Each row is a point on a landscape with many peaks, with its height.
A climber steps from a point to the highest of its 6 nearest points, and stops where none of them is higher. Distance is the straight distance between rows; heights are no part of it.
q145: -337  -508  -856  -432  -499  388  574  818  61  605  329  306  635  -488  744  (h 176)
q100: -707  -134  258  -31  -25  -205  390  100  549  357  498  -58  362  -126  335  (h 539)
q332: 285  428  428  610  182  -685  -554  -188  -721  -113  -155  -575  -74  435  -596  (h 169)
q40: -413  -242  -247  -260  -221  149  378  264  443  367  248  210  340  -277  480  (h 474)
q634: -197  71  508  281  289  -301  -56  -158  278  -53  159  26  -77  21  -146  (h 328)
q898: 345  253  229  334  148  -339  -385  -174  -543  -256  -165  -392  -203  321  -497  (h 385)
q835: -96  -318  -664  -437  -343  477  332  454  285  403  50  473  368  -425  566  (h 217)
q462: 380  118  21  71  79  1  -268  -154  -384  -312  -219  -167  -290  222  -313  (h 557)
q302: 47  -134  -206  -203  -58  323  111  12  269  37  -81  344  -48  -171  212  (h 187)
q266: -273  69  581  310  302  -364  -7  -184  347  13  204  11  -28  -23  -118  (h 609)
q777: 331  148  100  161  142  -95  -272  -166  -385  -315  -172  -185  -277  215  -354  (h 515)
q672: 73  0  64  27  143  79  -48  -122  120  -176  -52  130  -160  -56  -39  (h 52)
q77: -178  -11  269  86  152  -63  42  -117  332  -49  144  113  -58  -76  -1  (h 137)
q812: -166  -151  -168  -193  -111  225  193  87  383  133  49  297  94  -213  287  (h 403)
q419: -324  81  743  382  342  -456  -61  -182  350  1  253  -44  -20  18  -171  (h 624)
q583: 507  143  -191  -47  -34  169  -250  -103  -512  -327  -356  -150  -285  218  -292  (h 497)
q27: -232  -89  21  -115  -10  70  169  34  429  139  115  215  66  -175  201  (h 367)
q655: -494  -197  -126  -210  -185  58  412  212  488  337  321  119  324  -248  437  (h 504)
q49: 449  9  -317  -173  -26  362  -161  -96  -317  -271  -341  68  -292  94  -106  (h 393)
q763: -425  -3  375  91  130  -237  160  -69  511  140  279  62  120  -107  101  (h 439)
q852: 683  178  -366  -175  -200  227  -266  -73  -665  -371  -496  -206  -262  320  -309  (h 468)
q960: 341  -114  -410  -265  -85  551  -24  16  -16  -93  -287  367  -203  -135  125  (h 112)
q172: 214  112  178  163  184  -76  -217  -176  -213  -260  -110  -108  -243  161  -275  (h 405)
q985: 250  169  244  287  188  -171  -312  -177  -336  -276  -109  -204  -226  206  -353  (h 404)
q92: -431  -358  -556  -367  -397  258  466  489  322  494  302  249  484  -372  637  (h 361)
q930: 532  249  -98  86  -83  -92  -362  -117  -651  -347  -383  -347  -196  359  -434  (h 476)
q411: 12  173  535  431  354  -376  -259  -203  -119  -173  58  -151  -211  167  -379  (h 239)
q323: 564  80  -349  -180  -90  329  -183  -102  -520  -338  -415  -76  -313  223  -210  (h 465)
q350: 58  87  337  270  267  -191  -205  -178  -32  -209  -3  -51  -199  105  -250  (h 80)
q834: -679  -199  -4  -148  -134  -67  457  218  502  380  499  -26  411  -222  458  (h 522)
q618: -277  -264  -500  -366  -307  314  362  371  350  410  143  344  372  -364  541  (h 339)
q863: 309  -10  -145  -90  75  254  -120  -132  -172  -267  -232  83  -284  59  -108  (h 311)
q507: 803  60  -623  -409  -288  570  -134  -32  -683  -308  -592  -14  -287  219  -157  (h 548)
q404: 311  -68  -269  -202  5  384  -63  -92  -94  -210  -271  193  -243  -22  26  (h 266)
q437: -797  -53  568  142  136  -412  342  -5  583  344  589  -168  355  -90  207  (h 506)
q935: 337  436  323  512  132  -591  -546  -157  -717  -159  -189  -566  -97  440  -602  (h 247)
q838: -561  13  681  216  233  -454  188  -114  553  158  405  -47  163  -74  29  (h 363)
q306: 133  -154  -403  -299  -120  486  106  76  208  32  -170  420  -25  -240  301  (h 119)
q919: 449  266  55  188  7  -176  -378  -169  -631  -303  -267  -377  -214  350  -466  (h 478)
q577: -64  75  445  267  282  -234  -112  -181  118  -135  72  -21  -152  35  -199  (h 34)
q508: 702  103  -491  -278  -211  393  -208  -84  -659  -338  -542  -114  -286  271  -239  (h 564)
q778: -571  -86  215  -39  -14  -140  340  47  551  279  360  71  255  -153  284  (h 523)
q305: -544  -351  -391  -277  -317  140  490  432  348  483  394  133  480  -337  606  (h 449)
q409: 377  428  230  410  54  -515  -514  -179  -719  -193  -233  -533  -115  427  -564  (h 324)
q175: 607  -37  -537  -334  -148  583  -93  -40  -431  -249  -480  155  -305  58  -56  (h 397)
q548: -2  -227  -523  -393  -269  492  235  237  313  270  -89  449  201  -352  426  (h 168)
q653: -243  -194  -243  -264  -171  218  271  139  422  248  119  258  192  -269  356  (h 558)
q983: 213  353  482  619  271  -639  -511  -193  -616  -129  -100  -497  -108  382  -579  (h 145)
q155: -322  -244  -362  -334  -246  244  351  267  419  318  140  290  303  -318  479  (h 425)
q907: -862  -113  464  56  50  -352  428  49  565  392  623  -196  376  -114  306  (h 593)
q662: -118  159  690  520  448  -515  -228  -205  38  -111  155  -111  -122  120  -330  (h 649)

Write out the way that a climber takes from each point below.
q404 -> q175 > q508
q145 -> q40 > q653
q838 -> q419 > q662
q983 -> q985 > q462
q960 -> q175 > q508

Call two points neighbours if one is among the 6 nearest of the other. Go from one point of each pair to the other, from neighbour to neighbour, staying as high as possible. Name the lowest point that can't be avoided.
q653 and q907 -> q655
q907 and q462 -> q411
q508 and q462 -> q583
q662 and q653 -> q763

Where does a climber stop that starts at each point below?
q305 -> q907
q763 -> q662
q618 -> q653
